Points, in no order, along strands that fork and pass close to each other.
Two points are linked if the straight distance between their rows is under 158. Some points are linked to none.
Z_498: [  8  -1 -17  -6 -17  -9  43  -7  22  21  20 -61  21  -7 -26 -45  -7  11
  -1  -4  33  14  16 -15  13  -3 -27 -24 -19 -11  43 -39  68  62  17 -41
  22  24 -47]
Z_445: [  -1  -36    0   -4   -4   11   56   20   47  -38   16   -7  -32    6
  -24  -61   16  -22   41   -3  -19   38    2    5   34  -47 -108    1
   -2   27   18   25   12   38   48  -15  -38   15   -4]
Z_542: [-21   0 -47  34 -36   2  23   6   6  29 -28 -25 -34  48  10  16   0 -16
 -15 -22  -3 -24 -14  29  12 -55  41 -61   1  49  39 -24 -14   3  -6  11
  14 -82  12]
Z_404: [-42   5  -7 -52  23 -32 -33 -15   1  -9  16 -55  14   2  26 -50 -12 -27
  19  -6 -21  64 -21  -6 -14  14  -7 -59 -38 -14  30 -44   5  44 -22   6
   9   0 -75]
Z_83: [ -9  -3  -8 -26  30  -3  -2  12   5 -19  24  -5 -29 -65  16 -22  22  13
 -11 -15  48 -25 -28  31 -18 -17 -13  10  -6  46 -24 -44  62   7  45  45
   0 -21  47]
Z_412: [ 42 -12 -23   0 -34  34 -35  -7 -19  73 -24  17 -32  17 -23  66   6  33
   6  10  26 -36  29 -17  40 -33  13 -43  -3   7   4 -16   7 -71  -7  -5
  53 -22  19]
Z_738: [ -7  -2  14   2   6 -29  25 -21   4   7  47  -3  10  -8  18  13  -6 -50
   7   2 -72  45 -11  -1   0 -46 -53  -5 -12  17  -8  -4  -2  39  53  21
  29 -19 -37]
Z_604: [-38   1 -38  -5 -17   4 -14  -3 -44   4  16 -19 -38 -28  42 -49   6 -73
 -21  -4  28   7  -9  33 -24 -30   3  14 -29  15  30 -36   6  -7 -23  23
 -51  -6 -15]
Z_636: [ -2  40  24  14  28  71  -6 -15  33 -24  -6  24  13  21 -20 -15  30   0
  10  22  -4   3   3   1 -17  -6 -48  23  12  -6 -48 -26  43  33  52  23
   4  35  32]
Z_896: [  1 -43   8   3  41  15 -25  12 -34 -15 -11   2  27 -48  25 -22  10  17
  -7 -20  27 -73 -21  47   9  47  11  35  11  25   1  44 -25 -29 -22  25
  -1  10  44]
Z_97: [ 17 -27 -39  41 -31  12 -51 -19   0  46 -31   6  -9   1 -59  15   1  41
 -23  -6  34 -28  28  14  21  -2  20 -28  -5   5  21  -1 -31 -33 -53 -13
  30  -4 -13]
Z_34: [ 26   7 -21  61   1  66   9 -32  44  22 -21   9   5  38 -40  12   8  29
 -29 -22  32 -17  49   8  42   1  65   5 -12  22  -2   1 -24 -23 -18 -16
  28   8  -6]
Z_276: [ -9   9   6 -23  30  17 -42 -25 -30 -12   0   0  13  -1  13 -33  -8  43
 -12  34  22   2 -10 -26 -60  57  35  -5 -19 -47  -1 -12  54 -34 -46  31
   8  18   9]
Z_408: [-24  -1 -16   5 -10  27 -21 -26 -35 -49 -12  22  -2  46 -75   4  21  48
  -6  10   9  -8   8 -26 -25 -19  -7 -69 -15   6 -28  -4  19 -34 -42 -11
 -10 -27 -12]
Z_700: [-20 -31  -7 -26   4 -37 -19  23 -50  16  30 -11 -13  -4 -41 -31  22   5
  -8 -26   8  39 -29   6 -23 -14 -32 -59 -27  31 -23  35  37  -9  -6   0
  11   7  -2]
Z_654: [ 14  -1 -43  56  17  14  31  -5  25  28  -8 -24  11 -37  -8 -25  25  29
 -36 -45  31 -35  39   5  11   0  42  37   1  16   8   1 -25   5 -14 -16
  36  22   2]
Z_307: [ 31   8  56   7  38 -10  24 -14 -21  -3   5   4  31  13  18 -13 -22  44
 -12   0  -4  14  44 -11  -6  50  62  64  26 -55  -7  32 -15 -18 -10 -48
 -59  12   2]
Z_80: [  9  36  19   1 -31  11  51 -13  27 -13 -54 -13  74   6 -25  -6  25  28
  18  34   6 -33   1 -26  18   5  59 -50  30 -19  -8 -16   4  23  21  32
   5 -50  11]
Z_434: [  7  22 -58  54   2 -22  24  36  25  30 -18 -32 -15 -11  -9 -10  25  -1
 -32 -59  20  10 -29  14  16  -7  34   2   1  28  30 -16 -23  27   2  14
  27  -2  -2]
Z_249: [-14 -31  25 -31 -17  -4 -55  -9 -39 -42  28   0  13   3  11   5  26   7
 -17  12   0   0 -20  15  -5  48  12 -14 -27   5  33  28 -28 -22 -34  13
 -44   2 -65]
Z_549: [ 20 -28  -9 -16  24  40   6 -35   6   0 -15  12  41  10 -84   4  49   0
 -23  21 -16  33 -14 -42  21 -38 -40 -64  -1   3  21 -18  19  15  -1  10
  -1 -40  -4]
Z_537: [ -7  -9  35  -7 -22 -54 -17   8   3  41  16 -13 -36 -12  49  40  -1 -48
  20   5  20 -23 -30  -1  13 -21 -21   3  33   9   8 -31  -5 -28  10  33
  16  17 -32]
Z_12: [ 12 -22  20 -60  14  10 -17  -9  17 -25  14  -4  -6 -11  41   8 -40  -3
  36  43  16 -33 -12  17 -45  66  41  32 -20 -30  -4 -35 -36   0  -2   6
  -8  21 -19]
Z_19: [ -7   0   2  -6  45  13 -15 -24  -9   8  12  15 -82   9  -3  34  31  23
 -26 -23  25  17  11 -29 -53 -21  68 -14  -5  24 -44 -28 -18 -47 -33 -14
  13   5 -28]
Z_830: [ 28  -4 -32   6 -43  31  30  -4  36  55 -15 -16 -10  33 -15  36 -27  11
   9  17  40 -52  16   1  47 -32  20 -45   5  23  23 -14  36  -8  24 -18
  64 -15  21]
Z_393: [-14 -10 -38  45  -3 -10 -52  15   2   7 -21 -30  25  27 -39  -7 -12  24
 -11   1   6  -7  -7  -5   0  14 -30 -50 -22 -21  45 -21 -22 -14 -59   3
  36   8 -45]
Z_324: [ -1  18  -6   6 -46  14  36  44  27  32 -16  -8 -24  53   4  45  -8  -7
  17  -4  11 -16  24 -47  27 -38   2 -44  34  20  14  38  55 -17  28  -6
  38 -12  50]
Z_213: [-12   2  21 -16  71  24 -19 -20  13 -21  29  20 -34 -40  56 -36  12 -67
 -33   5 -23  40   2   6 -40  16  15  69 -14   5  -1  -4 -16  -5  -4   9
 -33  42  -2]
Z_383: [ 14  31  56 -40  14  15   9 -10 -22 -23  16   0  24  29 -37  -3  37  31
 -39  22  -4   3   0  -6  22  54  12  17  15 -14 -60  35  57 -32  36  22
  -2   4  36]
Z_605: [ 37  28  36  -6  81   6 -14 -16  31  -4   2  11  21  -3 -24  10   1  30
   6   9 -41  36 -15 -33 -64  50  31   4 -18 -23 -27 -23 -38   3   2  26
  23   9 -17]
Z_911: [  1  46  -2  69 -25  10  31 -12  45  -2 -16   1 -18  58  -7  39  -2  20
 -40 -18  -7   3  31 -22   7 -11  69   2   7  23  -5 -21  -6  17  -3 -14
   6 -10 -33]
Z_913: [  2  -3  44 -28   2 -28  31 -16 -27   7  14  22  -2  -3  28   9  -4  -9
  49  -2 -23  21  24  -4 -38  -9 -21  55  29 -43 -89   9  19   8  20  -4
  15   4  30]
Z_158: [-31 -16 -36  15 -17  -1  -4  21  49 -36 -17 -34 -30 -11  33 -34   3 -19
  -7 -31   1  25  16  18 -52  19  24   3 -47  -6   1 -36 -44  48 -18   4
   1  23 -34]
Z_124: [-25  -4 -18  23 -12 -23  10   6 -32  19  15   3  38  19  -6  -5 -83  -7
  -7  33 -43   4   2  12  21 -30 -41  19 -25 -23  24   4  16  10  26 -45
   1  -7   6]
Z_924: [ 31  14  20 -40 -23 -21  33  19  44 -19  -4  -4  48 -20 -16 -40   9  12
  55  -6 -13  49  10  11 -32  32 -43  -4 -16 -16 -35  14 -14  83  38 -15
  -9  16   5]
Z_458: [ 42  14  20  31  -7  -1  35  32   3  33 -16  -2  28  23 -34  10  -5  33
  -5 -16  -7 -23  28 -33 -39 -20  11  18  -6  12 -38  44  -7  -6  22  -2
  22  14  67]
Z_741: [ 38  28 -24  28 -38  19  20  20  64   3  12 -27 -13 -10  10 -37 -18  -4
  20 -18  50 -10   9  24  43  11 -31  44   7  11  34  -8  42  20  33   8
  -2  62  11]
Z_471: [  9  -4  27   1 -17 -28 -35 -13  11  31 -12  35 -21  22  -2  77  -3 -30
  11  28 -13 -10  -5 -24  45   0  -3   6  38 -12  19   5 -29 -42 -33  17
  -8  -5 -39]
Z_684: [ 30  10  31  25  54  28   3 -31 -27   7 -39  27  18  -6   1  17  20  44
  -4  -9  17 -21   4  -1  25   8  97   1  34 -16   1   9 -35 -68 -12  17
 -39 -31   8]
Z_419: [ 13  40   5  14  40  28   8  -5  50 -17 -14  24   3 -21  23   5   6  -1
 -13   4 -17 -11   3  24  63  49  21  84  24 -27   2  14 -30  26  18 -21
  -4  42   1]
Z_720: [ -8  20  -2 -30   6 -55 -39   5 -47  27  17  42 -14  31 -17  49 -39  13
 -11   1 -21  54 -23 -36 -11 -12  -9 -51  -4  13 -16  33   2 -64 -33 -23
   0 -23  -8]
Z_151: [  7   0 -18  26  38   0  -9  -5 -12  14   9  11 -56  -8 -21  25  20 -21
 -42 -46 -10  41 -18  -7 -42 -30  42 -14 -20  30  -8 -36 -55 -15 -19   6
   8 -27 -38]
Z_716: [-20 -24 -30 -11 -44   7  10   1  22  19  10 -36 -50   8   9 -38  31 -42
  19  -9  36 -38 -12  71  67 -49 -64 -22  12  61  50 -23   9 -13  25  21
 -11  -1  -9]
Z_65: [ -2 -12 -41   4 -10  22 -57   3 -25  48  -1  22 -46  10   1   5  34 -29
 -23 -23  37 -24 -15  48  58 -21 -15   3  -3  57  20  28 -17 -61 -14   6
  12  15   8]
Z_467: [ 43   4  30   2 -35 -14  43  31  20  -6   4 -16  53   9 -29 -16  -4  10
  13  -8 -29   0  -9 -10 -19   9 -30  -3  -9   5  -4  60  -1  50  43   4
  -8   3  24]
Z_792: [ 16  24  14 -39   4  52   8  14  10 -28  -8  12  10  39 -35 -25  20  18
  -2  40  -4 -16 -13  25   9  38 -28  46  30 -22 -55  24  58   5  53  -2
  -8  19  72]
Z_959: [ 24   1  19 -21 -33  14  32  -6 -24 -12 -15 -22  38   1 -23 -17  28  28
  16   9  48 -22 -27 -18   3  10  40 -55   3   0  -2 -22  39  15   8  17
 -30 -37  -1]
Z_938: [ 28   8 -19  15  -2  36  -5  15  36 -13   9 -10   9  -4 -10 -19   1 -28
 -28   2  19  13 -17  31  64   8 -47  19 -21  15  59 -20   8  39  36  18
  -9  54  -4]
Z_865: [ -1  -3 -11 -21 -50 -38  63  13  48 -13  14  18 -24  14 -25  24 -61 -15
  50  17 -33  34  40 -26 -11 -38 -11 -35  -3   5  20  51  28  52  23 -60
  -5 -50   4]
Z_342: [  8  29  12 -36   5   5  13  -6 -44  17  38  17 -76 -19  52  56  18 -26
 -34 -10  -6 -11  -6  -1   8 -36  18  27  -2  46 -24   9  11 -41  24 -12
  15  -4   0]
Z_178: [-57   2 -35  21  -4  30   1 -26 -61   2  -8  -9  -4  25 -11 -33   6  -5
 -13  -2  13  -8  18 -17  10 -47 -29 -23  -2 -19  10 -38  69  -1 -16 -34
   2   9  14]
Z_603: [ -8  -3  29 -40  26 -12 -34   1   1 -36 -19   2  57 -33  22 -10   1 -10
  18  17 -60  46  -8  17   9  61 -57  10   1 -53 -16 -11 -45  37  13   9
 -12  -8   3]
Z_96: [ 16   0 -16  -3 -20   2  24 -11 -49   4  42   2 -10  -2   4  -1 -65 -19
   8  18  -9  -2  20   1   7 -29 -34  50 -32 -30  -5  18  46  -8  37 -43
  12  17  29]
Z_648: [ -5  23 -19   4 -24  13  13  -4 -50  24  32  11 -52  30   7  58 -13   2
 -43 -18 -23   4   3   6  -2 -61  11  -2 -48  65  22   3   7 -27  26 -34
  11 -36   0]
Z_749: [ -7  -3 -24  25  -2  17  13  31  32  -4 -36  41   7   2   3   5   2 -51
  28   9 -39  19   6   3  36 -45 -46  -3  27  10  21  37  -3  24  27  17
 -17 -24  49]
Z_339: [-16 -35 -19 -34  13 -25 -38   3  -6  -4   6 -20  -5 -36  51  13 -34  -8
  -6  10  17  -4   6   0 -21  42  64  10 -43 -15  51 -40 -55  -2 -42 -25
  -2  12 -54]
Z_588: [ 20  15   2  14 -23  -1  42  -2  50 -33   9 -10  -3 -63  23 -36  27  10
  32 -38   2  23  30   3 -52   2 -35  50  -5  -6 -29 -11  -8  68  26   8
 -20   9   6]
Z_375: [-37 -10   8 -16  14 -11 -26   3  14 -33  31 -25  -5  14  21 -18 -21 -43
  13   1 -38  19 -21  13 -65   9 -17 -30 -55  12  -6 -20 -44  29 -12  24
  22  14 -55]
Z_519: [-13  -7 -23  50 -17  -2 -40  17 -43  16   0  14 -33  23  10  -1  -4  -5
 -42 -33  12 -20  -6  36  18  -7  42  26 -23  50  45  31 -34 -40 -41 -16
 -30  -6 -19]
Z_560: [-12   9  -9  21  11 -11 -17 -29  -3   8   0   0  14 -21  -3  42  22  14
 -37  15  -7 -11  10 -29  44   6   5  18  30 -17 -12 -16   3 -36 -22  -6
  35   9 -34]
Z_802: [-44  21 -27  -5 -33   7  29 -21 -16 -13   2  10 -30  54 -13  19 -22   2
   0  19  -4   1  19 -16  30 -53   8 -43  15  -6  -5 -18  57   1  -3 -62
   1 -19 -13]
Z_429: [-44   6 -21   0  34  23 -36 -10  34 -23 -15 -25  31 -55  52 -22  31  -4
 -10  15  14 -35 -10  26  16  22  10  13  13  -4  18 -67   9  15 -16  60
   9   9  -3]
Z_211: [-28 -22 -27 -34   3 -27 -54 -21 -16  17  20 -18 -48 -44  -1  22  22   0
  -3  -4  30 -11  -1 -19 -33  -3 -49 -26  11   8 -28 -19  14 -57 -45  21
  58  14 -30]
Z_314: [-27   7 -14  -2  46  25 -20 -24 -40   2 -10   7  -1 -40  27 -16  26  35
 -10   6  38 -32  -7  -9 -36  12  61  17  23 -23 -33 -21  31 -45 -26  23
  15  -3  34]
Z_49: [ 23   4  45 -40  45 -16 -23 -43  -2 -23  39  22   4  -3 -26  39 -15  32
   5  13 -17  26   4 -27 -24  45  21  18   2 -17 -53  19 -18 -19 -22 -14
  30   7 -36]
Z_608: [-52   6 -19 -23  22 -12 -52   3  -1  13  20 -11 -18 -16  24   1   0 -41
 -10  14  -2 -52 -43   9  -6 -12 -55 -17  22  14  11 -20  -1 -49 -18  34
  45  30 -29]
Z_418: [-37  34   7  10  13  27   9   4   6 -32  -7  -1  11  27  23 -47  22 -14
  18   2  -7  19 -25   4 -33  -6 -24  -5   7  -9  -3 -31  29  60  34  11
  -5  28   3]
Z_583: [-18   9 -29 -32 -15  -4 -37  21  16  25  32  -9 -55 -13  17 -26  13 -38
   0  -7  59 -32 -40  65  40 -14 -30  -2  -3  71  31   1  26 -25  23  24
 -13  28   1]
Z_908: [  4  24 -17  14 -32   6   6  -2  31  -6   3 -33   5  29  -8 -24  -4 -21
 -21   8  -9  50  17  -3  43   5 -31 -14 -20 -21  59 -38  11  70  11 -14
 -10  35 -60]
Z_169: [-24   2 -16   8 -51 -41  19   9  23  -1  -6  26 -32  57  -1  56 -79   6
   9  31 -25  25  49 -20  -4 -37   9 -38  15  19  -4  22  23   5 -11 -53
 -14 -39   6]
Z_940: [-14 -15 -28   4  -8   1   6 -10 -15  32  -1  14   8 -14  29  48  11 -15
 -18   8 -22 -46 -29  36  49 -33  44 -19   7  42  50  -1 -54 -18   1  17
   9 -79   4]
Z_899: [ 12 -18 -28  47 -14  17  27  10   4  19 -18  24   9  15 -32  20  -8 -31
  -7   2 -26  44  43 -23   9 -70  -6 -24  -7  18  39   8  11  21  11   6
 -24 -57  42]
Z_122: [  1 -53 -15  -2 -10   5  -9  32 -23   2  -9   4 -18  30 -61 -31  -7  -3
   3  -9   3  -2 -26  15  27 -28 -59 -48 -23  28  30  38  -3   1  -9 -24
 -21  18 -13]
Z_394: [ -9 -37  41 -20  53  36  -2 -29  16 -19  12   8 -32   0  38   5 -10 -21
   8   6  10 -27  27  13 -51  18  25  72   8 -17 -10  -1 -30 -14  -5  -5
 -37  48 -14]
Z_154: [ 19 -36   2  13  18  -1 -15  -2 -44  21   4   8 -19 -45  -2  -4 -10 -21
  22 -15  25   4  -7 -10 -67 -36 -27   1 -21 -12 -40 -29 -23 -20 -11  35
  -2   6  21]
Z_8: [-29  -8   2 -13 -18 -32   6 -34   2 -11  23 -17  20 -31  -6  24  44 -17
 -26  -5 -17  24  13  -1  35 -12 -53   3  18   7 -20  -3  38  18  16  24
  21   0 -23]
Z_877: [ 16  -3  14 -54 -24  -8  34  30  -8  12  -4  36 -25  47  -8  34 -14 -16
  40  39   5  -2 -12 -31  25  -6   7 -33  31  -9  -1  43  63 -13  34 -20
 -12 -23  55]
Z_351: [  7 -66 -34  -2 -47 -20  35  33 -13  16   6 -15 -48  11 -38 -20  -3  -9
  15 -21  14 -11   0   9  35 -47 -45 -26 -11  43  34  67  30 -14  22 -28
  -9 -12  18]
Z_777: [-41 -13  18  52 -26 -19 -25  -8 -10 -12 -13  10  49  26   4  18 -25   7
  13  10 -52  -6  30  -6 -24   2 -61  25   2 -35 -30  13 -37  -3 -35  -8
  -4  13 -18]
Z_152: [ 44   2  -3  58 -67   6  59  13  55   4  -1 -45  22 -13 -12 -15 -11   0
  41 -26 -37 -19  29 -18 -20 -38 -53  16  -9   8  15  55  -2  43  44  -4
  23  -4  17]
Z_446: [-30 -24 -14 -15 -16 -22  10   0 -23  -2 -14   3  39  16  -4 -24 -60 -21
  26  32 -34  17  15  -9  22 -29 -53 -39 -10 -47  36 -22   6  27 -16 -52
 -22 -17 -22]
Z_285: [-13  21   3 -37  17 -35 -47 -32 -66   4  29  40   3   9  -4  15 -38 -47
  -5  34 -49  54 -41  -2  12 -15 -17 -19  -1  -9  14   7  -3 -37 -35 -10
 -20 -32 -19]
Z_623: [ 23 -20  19   7  57  28   9  -4 -14 -19 -13  27  -6 -18 -10   0  33  20
 -15 -35  28 -18  -6  23  14  17  61  32  19  18 -21  55 -43 -31  -8 -10
 -38   0  27]
Z_698: [-11 -17  24   9 -24  15 -28  -3  -1 -27   0  -5 -21  23   8  19  34  -1
  12  -9  35 -20 -13   1 -13  20  34 -14 -10  12   9 -19 -30   0 -39  40
 -19   5 -41]
Z_457: [ 25  18   8  -4  44  57 -26 -40  -9  -7  28  16  -5  -9 -29  20  15  -8
 -24  37   2  25   6 -17 -15  -1 -25  19 -24  -9 -20 -37  43 -11  25  18
  25  39   4]
Z_191: [-31 -12 -48 -14 -52 -39  -2  15 -19 -15 -24 -15  29 -14  13 -16 -29  -3
  13  13  10   1  18  12  55   3  -3 -20  14 -43  35 -14  -6  20 -47 -53
 -23 -12 -18]
Z_447: [ 34   6  -9 -13 -11   9   8  44  41 -17 -41 -31  54 -51  31 -35   4   5
  34 -20  29 -21  -5  29  44  40 -15   5   5  -3  16 -29 -33  44  30  21
 -14   4  35]
Z_693: [ 27 -18  -1 -44  18 -11 -27   2 -23 -25 -29   8  34 -57 -18 -10 -10  44
   4  21  19  12   4 -18  13  72  56  -3 -10 -44  -5  -9 -37 -11 -34  -5
 -26 -19  -2]
Z_123: [ -5  15  18  15  -2  12  17  -9  16 -12 -40   3  66  -6   5   4  34  37
  17  24  -7 -51  13   1   6  35  39  17  41 -30 -39  -1 -28   9   7  19
  11  -1  24]
Z_215: [-23  -2  28 -24   6 -34  10 -21  49 -32  38   0 -12 -52  19  -6  46 -20
   6 -16   1  29   5  17   3   5 -29  31  25  13 -47 -21   6  26  25  25
  -1  19 -23]
Z_11: [ 49  27 -20 -10 -30  30  43  40  45 -25 -34 -19  25 -19  24 -10  -6   3
  49 -29 -10 -12 -27   2  22   3  17 -20  -1  -1  43  -4 -33  68  45  -1
 -30 -39  38]
Z_443: [  3  -2 -10 -34  36  -5 -25 -53  -6  -6  14  22  -1 -22 -40  43 -17  51
  -5  48   8 -22  22 -24  17  40  27  12   6 -34 -20   4  -6 -55 -27 -39
  48  19 -38]
Z_928: [-11 -15  27 -33  39 -12 -51  -3 -27  12  38  -4 -24   5  41 -25 -18  10
  -8   2   8   5 -23  -9 -72  55  19  28 -22  -5 -23  26  43 -35 -19  23
  27  51  13]
Z_948: [ 25  43  12  18 -30 -13  42   9  50  -5  10  16 -34  35  15  25 -32   6
  24 -24 -12   4   5 -18 -18   0  40  34  17   0 -10  11 -18  34  12 -27
  -8   8 -16]
Z_936: [-35  -8 -40  40 -16 -30  26  20   8  40 -22  -2 -10  25 -23  36  16  -5
 -27 -22 -34  38  17 -23   9 -69  14 -50  15  25   6   6   5  -5 -12   9
  12 -66  30]
Z_538: [-59  10 -35   2 -22   2  22  -6 -24 -26  20 -23 -21   2  31 -58  14 -40
  -7 -15  12  13  -7  18 -27 -41 -24  -8   1  -7   1 -34  50  34   4   4
 -16   7  -5]
Z_744: [-24  -6   9   0 -10  13  -7 -16 -16 -28 -25  -6  68   8 -23 -22  19  36
  25  37 -16 -43  22 -13 -14  10 -43  -3  26 -55 -38  12   2  -7 -19  17
   9  -2  20]
Z_94: [  8   9  14  13  31  24  13 -42 -60  42   0  24 -20  -8  31  52  21  42
 -16 -14   4 -30  15  -6  19 -31  94   6  17  15   3  -6  -5 -79   5 -11
 -14 -49  -2]
Z_970: [  8  21   6  -4  54  28 -33  -7   6 -17 -26  -5  63 -27  -9 -11   1  14
  -3  51 -31   5 -23   4  62  67 -40   2  15 -59  28 -25 -14  -7  -3  27
  16   0  -1]
Z_506: [ 10  15 -11 -20   7  -4  35  -5 -23   5  30   7 -60 -57  35  14  41 -10
  -3 -38  37  -9 -27   7 -11 -26  34  30  26  41 -18  -6  35 -12  29  20
  -6 -26  27]
Z_846: [ 24   5  10  27 -19   2  32 -10   4  17  -8 -16  36  61 -86 -20 -33  39
 -39  12 -21   5  36 -45 -20 -32  -3 -68 -36  22  36  11  53  17  10 -65
  13 -13  -1]
Z_837: [  9   2  -5  -6 -26  -3  24   8  13 -10  44   1 -37  20  -9  20 -36  -6
  11 -10  13  -3  11 -10 -12   5  -3  42 -17  -4 -32  20  30   0  22 -32
  28  46 -15]
Z_149: [-34  -6  -8  62  13  22 -30   5  -1   2 -16   2  -7   7   4  -6   9  -5
   5 -15  -6 -29  37  -4 -22 -14 -45  33  10  -5 -57   7 -24 -22 -38   1
  32  66   8]
Z_885: [ 14 -10  -8 -18 -25 -21  17  13 -15  11  23  -7 -13 -14  21  24  -5 -63
  -8  -3 -21 -18 -38  31  12 -29   5  15 -25  46  56   8 -54   9  17  17
 -26 -40 -23]
Z_618: [  7   9  66 -25 -12   1  22  10 -38 -27   7 -21  34  13   3 -17  28  20
  -9  18   6 -10 -37   9  13  60  14  -6  13 -21  -3  14  47   8  23  37
 -27  -8  13]
Z_440: [ -4   6  41 -42  18 -25  22 -13 -49 -17  28 -16  37  15 -11 -48 -12  -2
  15   2 -30  61 -22 -10  11  21 -11 -28  11 -19 -15  24  65  32   8 -12
 -26 -13   8]
Z_892: [ 64  19   4  27  48  38  -9   2  28   7 -32  35  29  -7 -23   8 -11   8
   5   7   2  12 -18 -14 -17   8  25  -6 -24 -16  -5 -41 -53  29  15  27
  11   2   8]
Z_205: [  9 -17 -24  -7  25  13 -67  -4  21  17 -10 -12 -36 -28 -17  -4  37  28
  -2 -17  52  -4 -21 -14 -61  17 -14 -37 -10  16  -1 -31   3 -37 -38  53
  55  28 -32]
Z_188: [ -8  16 -30  57 -24 -30  29  34  21  24 -35  -8  17  -8 -14  -4  47  -2
 -19 -61  -3  13  -5 -17   8 -28  -3 -28  28  20 -21  16 -11  25   1  23
  24 -13  29]
Z_362: [-31 -32 -20 -43   2 -25 -35  -8 -43  20  25 -50  25 -60   7 -26  42  14
 -39   5  15   5 -26  28   8  16  -9 -25 -11   4  55 -19  39  10 -15  11
   7 -14 -34]
Z_156: [-23 -22 -35  20 -22 -23   1   9  12  -6   1 -33 -50 -13  32  -5 -34  -5
 -18 -33  11 -12  14  28 -44   5  49   2 -54   9  33 -46 -62  15 -35 -32
  10 -15 -52]
Z_349: [ 24 -51  15 -16 -12  -9 -30  15 -40 -26  -4  27  41 -13 -51   0 -10  26
   8  15   2 -13  -4   3  -5  27  -8 -12 -27 -16   0  26 -47 -10 -51  -2
 -35 -14 -13]
Z_410: [  1  -6  29   7  19   5 -34  63 -23   9 -30 -13  22  15  40 -42 -31  -2
  28  15   7 -20 -22  18 -41  57 -10  33   2 -43   2  -8 -12   3 -11  22
 -12  49  39]
Z_718: [-16  18 -32 -25 -12 -27 -17  14  -9 -30 -29  19  39  -3   9   6 -60  43
  15  32 -18  24  -4  -8  31  48  41 -15   3 -43   0 -21 -39  -4 -39 -41
 -42 -22  -7]
Z_347: [ 23  10  -4 -18 -44  -8  41  25 -13  -9 -14  11   1  14  18   2 -14 -11
  46  -7  16   4 -33 -10   6 -19  38 -36  10 -13  32 -22   0  40   2   4
 -38 -59   9]
Z_813: [-14 -12  52 -12  43 -21 -19  21  -6  11   1 -27   9   5  69 -24   5  -1
  -1   5 -21 -23 -25  17 -67  69  12  63  25 -21 -18  10   3  -3   0  45
  18  41  23]
Z_108: [ 33 -11  22   7  -2  11  27 -23  -3  23  -2   8  44  27 -62  12 -16   1
 -13  30 -17  40  27 -52  -4 -42 -20 -55 -16  -9  21  16  42  20  20 -20
  -8 -34  25]
Z_382: [  2 -23 -15 -23 -45 -44  25  31  -2   3  35 -14 -57  -4   4  10  -4 -50
   5 -20 -18 -17 -35  20  21 -48 -40  -3  -5  55  19  63 -35 -13  30   7
 -12 -16  -5]
Z_486: [ 54  22  57   1  24 -11   6  29  39  45 -18  13  -2  13 -32  39  23  27
   0 -11   1  -6   6 -43   4  31  17  14  34   0 -48  33 -14 -37  10  -2
  42  39  22]
Z_172: [  4 -11 -16   0 -25 -17  65  -9  23 -14  33 -32 -34  27 -33  -4  -7 -32
  -8 -31 -48  47  -7  -2  -6 -61 -37 -24 -35  27  20  13 -11  57  39  -5
   9 -44 -38]
Z_192: [ 24   7  54   5 -26 -51  42   0   2  29 -24  16  39  21  22  10  -3  17
  42  -4 -34  17  41 -20 -47   8   6  55  39 -55 -58  41 -22  26   2 -27
  -9  -9  30]
Z_682: [ 22  -7  41  35  49 -42  -9  30  42  36   1  -2  21 -22   2  10  14  -5
  -4 -26 -24  17 -14 -15   2  30 -27  34  28   0 -26  24 -36  -6  10  18
  27  60  -9]
Z_512: [  8   5  -8   2   4  13  10   1  25  14 -25  21   9 -24  26  23   9 -45
  29  27  -3 -13 -18  14  55 -48 -45 -23  45  -1  14 -29  22  18  41  31
   6 -35  36]
Z_551: [ -3  16   9  26  -7  -5  -4  17 -49  -3  17  15 -35  15  50 -15 -24 -16
  -4 -32  19 -18  -7  18  -4   4  29  63 -12   7  23  44 -16 -25 -27 -17
 -61  27  16]
Z_532: [  9  27   7 -17   6  16 -14   0 -37   5  -7  54  -9  40 -13  54 -27  14
  -1  40 -15  16  -7 -38  17 -20  25 -25  11   8 -15  23  26 -50  -3  -6
 -15 -22  45]
Z_619: [-35 -16  28 -56  26 -13 -20  -6  52 -39  32  11 -32 -62  32 -18  26 -12
  -1   5  29 -29 -24  37 -28  19 -22  33   0  40 -34 -24  19  -7  17  43
 -18  -7  26]
Z_92: [  5  15  42 -61   7 -17   7   4  -1 -38  -3   0  50 -23  14 -64   9  -3
  25   2 -21  67  -7  18  -5  64 -30  -2  12 -50 -40   0  20  71  31  -7
 -38 -12  18]
Z_368: [-10  48  34  26  -2 -23  -2   4   1   4 -14  26  53  32  22 -33 -20  34
  14   0 -25  48  30 -14 -42  50  25  46  17 -53 -44  35  -3  18 -19 -45
 -18  36  12]
Z_431: [ 34 -26  35  -9  32  -6 -15 -12  24  21  19 -17  -7 -68  34 -14   6  23
 -24  -7  62  -8  15   6  -3  51  22  51  -1  -3  23  -6  28  -6   1  14
  -2  48 -18]
Z_719: [-16  -5 -23  24 -10 -16 -12  21   6   0 -29  31  39  13 -56  17 -10  43
 -12  12 -14 -38  14 -17  44  -2  16 -28   9  20 -28  78 -36 -47 -28 -24
  25  -9  40]
Z_541: [-11  10   8  31 -17  32 -31 -35 -18 -27  -3  -1 -33  54 -25  26  17  21
 -13 -10  30 -12  20 -27 -48 -20  31 -31 -21   6 -27 -42   5 -37 -45   9
  13  -8 -25]
Z_489: [ 15 -20  -8 -10  15   1  -7  45 -21   7 -18   0  25 -54  29 -38 -21 -21
  28  -2  30 -37 -26  43  28  15 -29  15  -4 -12  16  -8 -19   1   6  22
 -15   9  60]
Z_425: [  8  30 -15  15  32  53 -46   2  31 -18  -9  19  14  16  -2   3 -10  -9
 -16  40   1 -15 -17  29  66  55   1  38  12 -15  30 -20 -15   4  10   9
  12  47  -3]
Z_852: [-36 -24  25  38 -28 -29 -12 -17 -16 -11  -9  10  -2  47  19  50 -40  21
 -16  -4 -24 -29  36   6 -26  -4  -7   8   9  13 -26  18 -40 -33 -44 -31
 -23   2 -43]
Z_817: [-11   6 -32  52 -11  26  25   8  41 -42 -36   1   1 -29  -6 -25  15   2
   8 -31 -10   9  35  14 -55 -12 -12   9 -31   3 -31  -4 -53  67   6  -4
  12  -4   1]
Z_37: [  8  15  47  11  52   8  12 -28 -24   2  23  -2 -32   9  55  20 -16 -18
  -4  -8  13  -8  11  -2 -15  -1  56  60  26 -37  23   5  -5 -33 -13 -28
 -54  15 -15]

Follow the links from the first point to the second, and from the first to the third. Name the last point that the two ways share.
Z_151 / Z_749 / Z_720: Z_34
Z_537 / Z_813 / Z_913: Z_588
Z_351 / Z_877 / Z_151: Z_34
Z_276 / Z_12 / Z_123: Z_959
Z_37 / Z_777 / Z_892: Z_588
Z_700 / Z_512 / Z_911: Z_936
Z_419 / Z_178 / Z_605: Z_92
Z_169 / Z_852 / Z_156: Z_618
Z_560 / Z_908 / Z_123: Z_92

A fork is a point with three links. Follow the links from the first point to the second and name the forks in between, in order.
Z_418 / Z_938: Z_636 > Z_618 > Z_92 > Z_425
Z_49 / Z_896: Z_560 > Z_8 > Z_215 > Z_588 > Z_924 > Z_92 > Z_618 > Z_959 > Z_489
Z_97 / Z_249: Z_34
Z_636 / Z_684: Z_618 > Z_959 > Z_489
Z_538 / Z_158: Z_636 > Z_618 > Z_92 > Z_924 > Z_588
Z_8 / Z_741: Z_215 > Z_588 > Z_924 > Z_92 > Z_425 > Z_938
Z_11 / Z_192: Z_959 > Z_618 > Z_92 > Z_924 > Z_588 > Z_158 > Z_394 > Z_37
Z_149 / Z_443: Z_777 > Z_959 > Z_618 > Z_92 > Z_924 > Z_588 > Z_215 > Z_8 > Z_560
